A landscape with many valleys, sampled at points; each row gives a point and its height.
A ball rolls from a point to the lowest of its 2 nearest points, and stops where none of them is lower. Distance is the straight distance between rows; heights are no part of it.
sel: [206 113 111 122 110 169 128 137 122  78 129 159  85  87  98 130 139 127
 146  88  75 107 148 127 110  99 139 109 177 130 108 184 126]  h=29.3
Duli: [116 138 112 146 186 107  73 180  78 177 142 176 145 112 124  94 120 138
 126 143  90 192  93 121 143 106 111 180 118 135 101 148 178]  h=39.8
Luzum: [123 150  98 114 129  69  72 140  97 158 115  69 110 167 137 142 147 113
  91 183 131 149  70  99 136 172  99  95 135 104 105 118 191]  h=53.9
Lod: [127 148  61  99  78 107 139 109 152 145 115 112 156  96 136  91 122 113
 140 164 142 112  89 148 108 142 136 166  81 111  74  61 148]  h=68.3
Firi: [133 120 114 129 150 124 118 160 115 123 177 170  71 117  53 146 122  86
  94  78 107 145 148 113 157 109 122 101 128 106 131 189 178]  h=18.4
fumi: [161 146  97 181 170 144 167 102  86  97 112 162 164  66  95  91 102 162
 160 113 101 150  98 127 117  98 116 153  86 123 120 168 137]  h=36.5
vagu: [111 118 123 133 143 101 110 173 171 136 153 177 143 102 104  82 119 123
 130 107 160 161 119 148 163 110 146 151  75 115 125 100 151]  h=14.6
gelov: [116 106 187 125 171 147 121 108  95 167  76  91 158 196 174 146 158 167
 148 150 124 128 136 102 122 152 131 134 191 148 162 137 100]  h=28.7
Ref: [117 119 197  96 140 172 139 150 133 112 111  70  75 203 118 163 164 137
  95  70 126 102 197 105 131 160 166  69 150 123 200 156  87]  h=21.7
soze: [ 60 150 103 127 106 136 158 121 130 124 101 103 126 153 104 161  65  62
 156 176 135  59 140 149 115 134 141  83 106  93 141  99 160]  h=41.4
Rumu: [110 148  72 114  92 104 101 129  95 177 151 127  93 126 111 150 134  76
  88 175 101 119 133 105 128 133 110 141 121  82  76 142 158]  h=59.0
Pabeg: [124 135 109 126 120 186 163 108  57 131 120 157  98 108  99 157  90 113
 134 134  61  81 185  99 101 100 125 121 142 105 113 195 122]  h=36.3
Mitom: [113 172  64 111  54 105 144 104 137 122 131  93 112 104 140 117  91 115
 135 166 141 127  69 148 101 142 110 100  89 112  86  73 171]  h=66.1
malun: [141 169 115  98 133 151 140 108  69 180 136 154 109  99 110 107 159 139
  92 112  91 112 167  87 130 122 143 197 124 109  80 158  97]  h=44.1
peniv: [130 127 162 119 148 176 112 134  75 149 103 120  88 185 122 163 139 143
 135 130  53 103 162 106 111 135 146  93 176 124 161 158 123]  h=31.4
bodus: [105 137 112 175  74 132 180  88 129 113 167 152 153 108 179 142  81 144
 125 146 165 166 116 148 123  92  69 145 114 156 134 140 102]  h=19.2
kurol: [174 121 128 118  82 170 151 135 158  67 121 137 101  91 132 132 108 117
 167 118 100  87 153 155 104  99 140  90 167 127 125 138 108]  h=32.7
zok: [ 99 127  98 138  97 127 118 128 107 148 169 160  94 126 119 157 106  85
 112 156 109 132 150 123 126 103  96 134 137 103 106 158 147]  h=61.3
sigak: [109 144 141 107  97 150 132 153 200 117 102 106 141 166 172 128 111 108
 185 168 132  71 134 186  96 145 151  90 147 151 150  70 124]  h=37.1
gorag: [104  91 167 149 131 169 118 132  74 141 120 128  88 189 147 196 130 138
 127 129  65 143 162 106 109 113  94 100 193 138 169 170 109]  h=29.4
ditus: [135 105 156  92 129 105 107 127 197 138 104  76 186 158 190 113 177 158
 136 135 190 120 126 143 127 162 156 160 125 186 126  67  75]  h=33.5
gole: [128 130 132 119 152 123 145 138 165 108 147 166 130  83  73  82 128 129
 107  52 175 139 136 131 170 120 171 140  70 120 127 111 144]  h=23.2
zin: [136  80 121 154 104 154  90 158 116 124 134 139 109 155 122 184 125  81
 143 183  71  90 165 135 107 117 104  99 186 112 133 164 122]  h=24.5
Riv: [181 119 109 136 151 135 123 123 110 106 141 161 149  66 125  91 130 184
 138  58 107 203  59 154 141 101 136 177  85 172  85 108 127]  h=51.4
Lim: [114 130 119 142 184  90  87 175 126 148 145 167 150 104 101  79 113 133
 122 123 136 180  82 135 163 119 132 152  76 110 113 111 187]  h=26.8
Lel: [107 150  92 108 130  81  85 150 105 167 122  86 112 155 106 147 125  80
 107 198 114  98 110 101 136 164 122  99 109  81 111 121 194]  h=56.2
podob: [ 75 153  97 127 140 125 159 107  88 139 114 114 114 139  74 153  72  72
 137 153 126  75 150 118 131 131 145 103  92  73 125 135 175]  h=41.0
pafip: [ 82 117 170 146 151 141 152  98  90 150  83  89 151 204 159 178 109 146
 147 144 140 123 141 102 117 143 120  98 167 136 184 128 109]  h=25.5
rori: [ 88 123 218  86 129 144 137 147 158 137 138  88  69 178 160 133 139 153
  82  78 155 118 196 129 115 139 153  98 132 145 180 139  87]  h=22.8
mol: [150 129 133 109 150 110  76 163 130 161 145 134 149 143 123 110 174 134
 116 139 125 141 142 112 151 135 150 162 128 127 121 134 124]  h=41.2
Ret: [126 117 142 107 116 142 129 123 116 131 116  61  97 203 103 174 165 119
  86 106 151 105 175  93 150 173 152  80 147  96 171 133 115]  h=20.2
tiv: [142 103 132 144  65 126 102 125 139 136 147 128 130 153 193 163 170 127
 112 150 120 165 123 125 112 128  63 153 197 148 115 134  82]  h=10.7
dolud: [115 140 146 146 104 138 169  74 135 126 130 134 146  86 145 118 134 124
 106 138 156 112 174 113 117 111 115 178 119 117 112 128  67]  h=17.7
ropi: [123 134 104 159 189 118 144 117  83 110 115 141 127 116  41 143 104  81
 128 123 112  87 136  97 146 128 137 102 109  84 137 184 174]  h=36.7
zol: [125 146 116 136 205 122  92 150  56 173 130 165 126 134  82 121 125 127
 124 132  75 141 119  98 142 130 134 153 105 117 117 171 183]  h=47.4
rane: [143 126  73 129  69 126 146 102 185  96 119 133 176  80 146  92 117 118
 161 153 143 112  92 176 102 126 116 156  83 126  88  62 124]  h=70.3
ges: [145 131  99 111 103 111 145 118 123 116 165 126  78 109  66 140 141 104
  77  76 153 131 132  98 161 135 131 108 126  96 121 147 156]  h=12.1
Samu: [182 121 125 104 146 149  97 152 125 136 122 165 162  71 140  69 156 179
 138  74  95 175  99 147 143 101 172 208  89 171  69  83 105]  h=56.1
rek: [148 121 119  92 106 114 119 144 144 126 153  84  96 164  90 152 167  95
  92 116 152 113 160 106 161 152 152  94 129  96 146 136 139]  h=17.3
kibe: [149 142 143 109 119 136 136  93 139 154 102 111 163  97 154 102 157 133
 125 161 134  73 156 120 109 141 158 193 126 130  99 102  59]  h=26.2
dusa: [145 148  91 152 130  83 137 119  95 112 160 140 115  77 124 109  98 176
 102  83 140 208  32 149 148 115  92 119  92 144 104 120 179]  h=59.7
mamis: [142 157 117 162 159 154 178  83  77 105 104 132 146 111 108 115  92 151
 172 115 111 132 117 125 123 124 136 122 102 128 138 152 143]  h=29.1
zep: [150 100 155 141 145 135  90 134 102 167  88  96 172 192 170 157 171 149
 150 197  99 115 127 105 126 156 113 138 192 133 145 138 107]  h=32.0
Vigop: [ 92 155 166 107 128 158 192  92 128 126 123 127  97 117 114 109  98 129
 115  82 149  88 194 116 119 126 159 121 118 124 143 132 100]  h=25.2
Nede: [147 101 156 104 117 116  80 180 220 110 137 151 162 123 146 110 186 116
 119 171 138  74 175 142 128 142 151 149 116 132 137 117  73]  h=45.9
Vive: [134 134 166  95 157 129 116 127 171 163  85  91 181 141 170  90 161 155
 141 159 159  70 154 139 117 159 182 162 122 157 125  72  77]  h=30.8
mav: [106 147 146  99 141 149 181 122 151  97 138 152  97 103  74  99 107 107
 116  57 155 101 174 126 146 109 182 104 100 114 146 133 135]  h=27.2
kipak: [137 122  93 125  85 128 174 103 184  79 127 139 153  66 116  91 100 115
 161 106 159 113 104 166 124 109 148 130  82 123 112  88 125]  h=71.8
fof: [100 128  84 163  90 109 121 124  98 121 155 127  90 127 108 176  80  92
 114 161 107 141  99 127 117 121  69  80 122 102 123 147 178]  h=63.2
muv: [164  95  99 152 138 137 143 121 122  82 113 139 132  93  64 150 137  79
 137 130 119  66 162 100 135 120 135 105 156  94 136 185 131]  h=31.9
foru: [147 105  91 185 134  94  98 141 161  96 134 144 168 105 110 129 118  90
 156 178 133 139  83 147 128 130  85 126 111 108 126 125 166]  h=68.5
fav: [122 155 207 105 158 152 165 101 135 134 128 131  92 130 161  99 138 210
 106  32 143 164 142 117 121 125 153 142 126 190 150 129  84]  h=48.0
Sefol: [125 154 139 118 137 177 140 107  73 152 135 181 100 102 114 131 128 137
 114 126  64 106 192 107 102 103 118 174 142 125 106 186  93]  h=40.0
Nogid: [117 126 149 118 137 181 158 103  77 141  92 129  99 159  98 169 127 115
 123 124  78  62 195  92 110 132 157 101 157  99 149 163 105]  h=33.3
Ruf: [144 137 133 102  79 165 149 144 189  87 118 127 115 115 148 118 111 112
 179 141 117  68 149 181 104 118 162  97 150 131 128  93 109]  h=35.0
tusid: [ 99 128 119 120 119  85 132  99 114 166 121  90 140 184 176 151 139 151
 113 130 187 184  69 119 140 152  96 113 154 147 141 100 147]  h=48.9
vovep: [140 103 194 109 143 125 107 172 231  71 121 128 149 124 144 105 147 117
 139 137 162  74 183 152 117 130 177 107 112 135 165 116  75]  h=47.1
bup: [135 105 185 134 174 131 117 149 177  97 138 145 139 131 112 110 148 131
 133 101 146 120 169 127 150 129 164 123 116 144 168 141 103]  h=48.2
lofo: [157 107 147  98 143 109  56 184 171 148 148 132 172 150 152 111 202 136
 112 161 140 120 161 122 150 146 154 177 123 134 135 118  78]  h=44.0
supob: [ 75 138 187 100 111 152 158 113 129 159 114  84  85 177 157 141 115 136
 109 108 147  98 191 127 109 147 146 103 145 139 158 110 102]  h=24.2
lum: [138 140 116 116 147 113 137 115 113 140 141 143 145  86 137  90 120 189
 118  60 150 209  48 152 156 114 134 167  93 165  97  86 143]  h=55.6
Sufuf: [173 129  90 183 163 125 138 113  85  99 119 156 178  60 112  89 121 175
 146 103 105 191  56 145 126 107 108 180  84 143  93 139 136]  h=44.8
lov: [163 110  95 167  76 130  94 133 122 126 139 134 117 138 157 168 131 113
 149 185  87 134 111 137  94 117  71 124 189 133 112 146 130]  h=15.7
vuton: [150  76 120 153 120 147 114 156 153  87 132 147 118 116  96 173 135  68
 145 158  98  73 179 127 115 115 115  97 179 105 150 176 117]  h=28.2
bir: [140 125 215 123 159 142 143 127 174  95 138 143 119 114 143 105 147 175
 118  55 151 145 155 135 132 119 158 136 123 169 156 127  83]  h=48.8
Sol: [116 157 191  86 170 161 133 123  98 168 121 147 103 159 156 105 150 184
 121  87  93 151 155 114 121 128 152 154 143 176 137 146 106]  h=46.6
gisas: [118 146 109  84 122  80  93 136 103 177 122  65 118 182 163 135 144 139
 107 141 160 170  68 112 136 163 117 113 144 131 117  95 168]  h=51.5
dav: [127 121  92 173 137  56  99 116 135 118 124 104 172 115 129 139 139 110
 125 178 153 168  49 127 139 154  68 128 119 118 113 112 163]  h=70.9
pel: [ 77 139 131 130 100 143 126 147 169 127 110 114 137 180 144 161  91  73
 168 183 136  77 141 162 110 142 132  86 140 131 155  87 136]  h=39.0
vako: [102 126 123 154  75 120 163  85 154 122 155 143 140 102 164 140 125 126
 101 135 165 144 136 129 115 110  78 161 129 137 118 123  73]  h=7.9
Dur: [ 99 145 139 152 157 123 164 112 122 118 129 126 133 135 113 128  82 137
 145 108 157 143 111 139 145 124 131 110 110 131 153 119 152]  h=21.6
zan: [ 95 112 154 133 148  87 155 119 143 143 153 126 144 149 162 130 123 161
 113  91 212 190  76 128 163 133 108 129 138 168 162 106 123]  h=45.8
lovi: [151 110 130 111 141 102  95 137 180 128 112 104 198 139 160 110 160 150
 163 134 171 145  74 144 143 144 148 163 114 172 124  65 115]  h=37.2
Lebar: [110 117 126 121 145  90 126 121 172 132 126 111 172 132 171 108 122 160
 154 107 200 182  54 157 145 138 132 138 114 175 135  64 144]  h=41.9
Viz: [134 143  85 163 139  76 134 129 115  93 140 130 113  61  94  90  90 144
 115 116 121 183  43 146 135 128  91  96  70 104  98 120 192]  h=62.3
siret: [118 154  61 143  54 115 145 115 120 104 131 113  97 107 129 148  76  93
 128 170 123 124  95 138 102 126  90  80 117  90 103 126 173]  h=64.6
sug: [126 111 160 131 102 125 126 105 121 148 130 117 146 139 214 136 172 162
 115 136 150 189 108 123 120 123  85 174 182 174 121 130  60]  h=20.7
fese: [121 141 155  92 149 136 103 151  95 184 132 135 122 160 150 110 156 149
 126 141 105 137 150 117 135 129 144 164 149 141 121 130 121]  h=44.2
Luk: [207 109 128 131 154 127  68 156 117 141 113 121 152 150 138 129 177 146
 153 168  82 114 116 127 131 143 144 144 175 142 123 142 124]  h=36.6
lek: [178 109 111 133 131 146  95 177 134 100 161 172  82  99  92 125 145 108
 123  99  86 138 149 127 131 104 116 111 157 126 117 178 154]  h=24.7
sugi: [117 108 159 153 134 143 154  90 104 124 108  89 116 182 120 172 142 136
 110  99 151 129 143  97 144 149 119  88 167 119 184 135 115]  h=22.5
nisu: [132 115  73 175 128 108 142 143 132  85 135 163 146  62  91  88  85 103
 147 142 121 144  88 156 117  98 102 122  82  93 104 137 180]  h=65.4
Nukar: [ 77 144 121 146  95 127 163 116 145 111 155 142 117 134 156 138  56 131
 156 131 156 155 106 167 121 101  94  98 110 144 150 111 143]  h=13.4

For each start below, name the point where the ball stops.
tusid => vako
rane => vako
Vigop => ges
bir => mol
podob => tiv
bup => mol
kipak => vako
Samu => Nukar
Nogid => tiv
foru => Nukar
zok => vako
pafip => ges
soze => ges
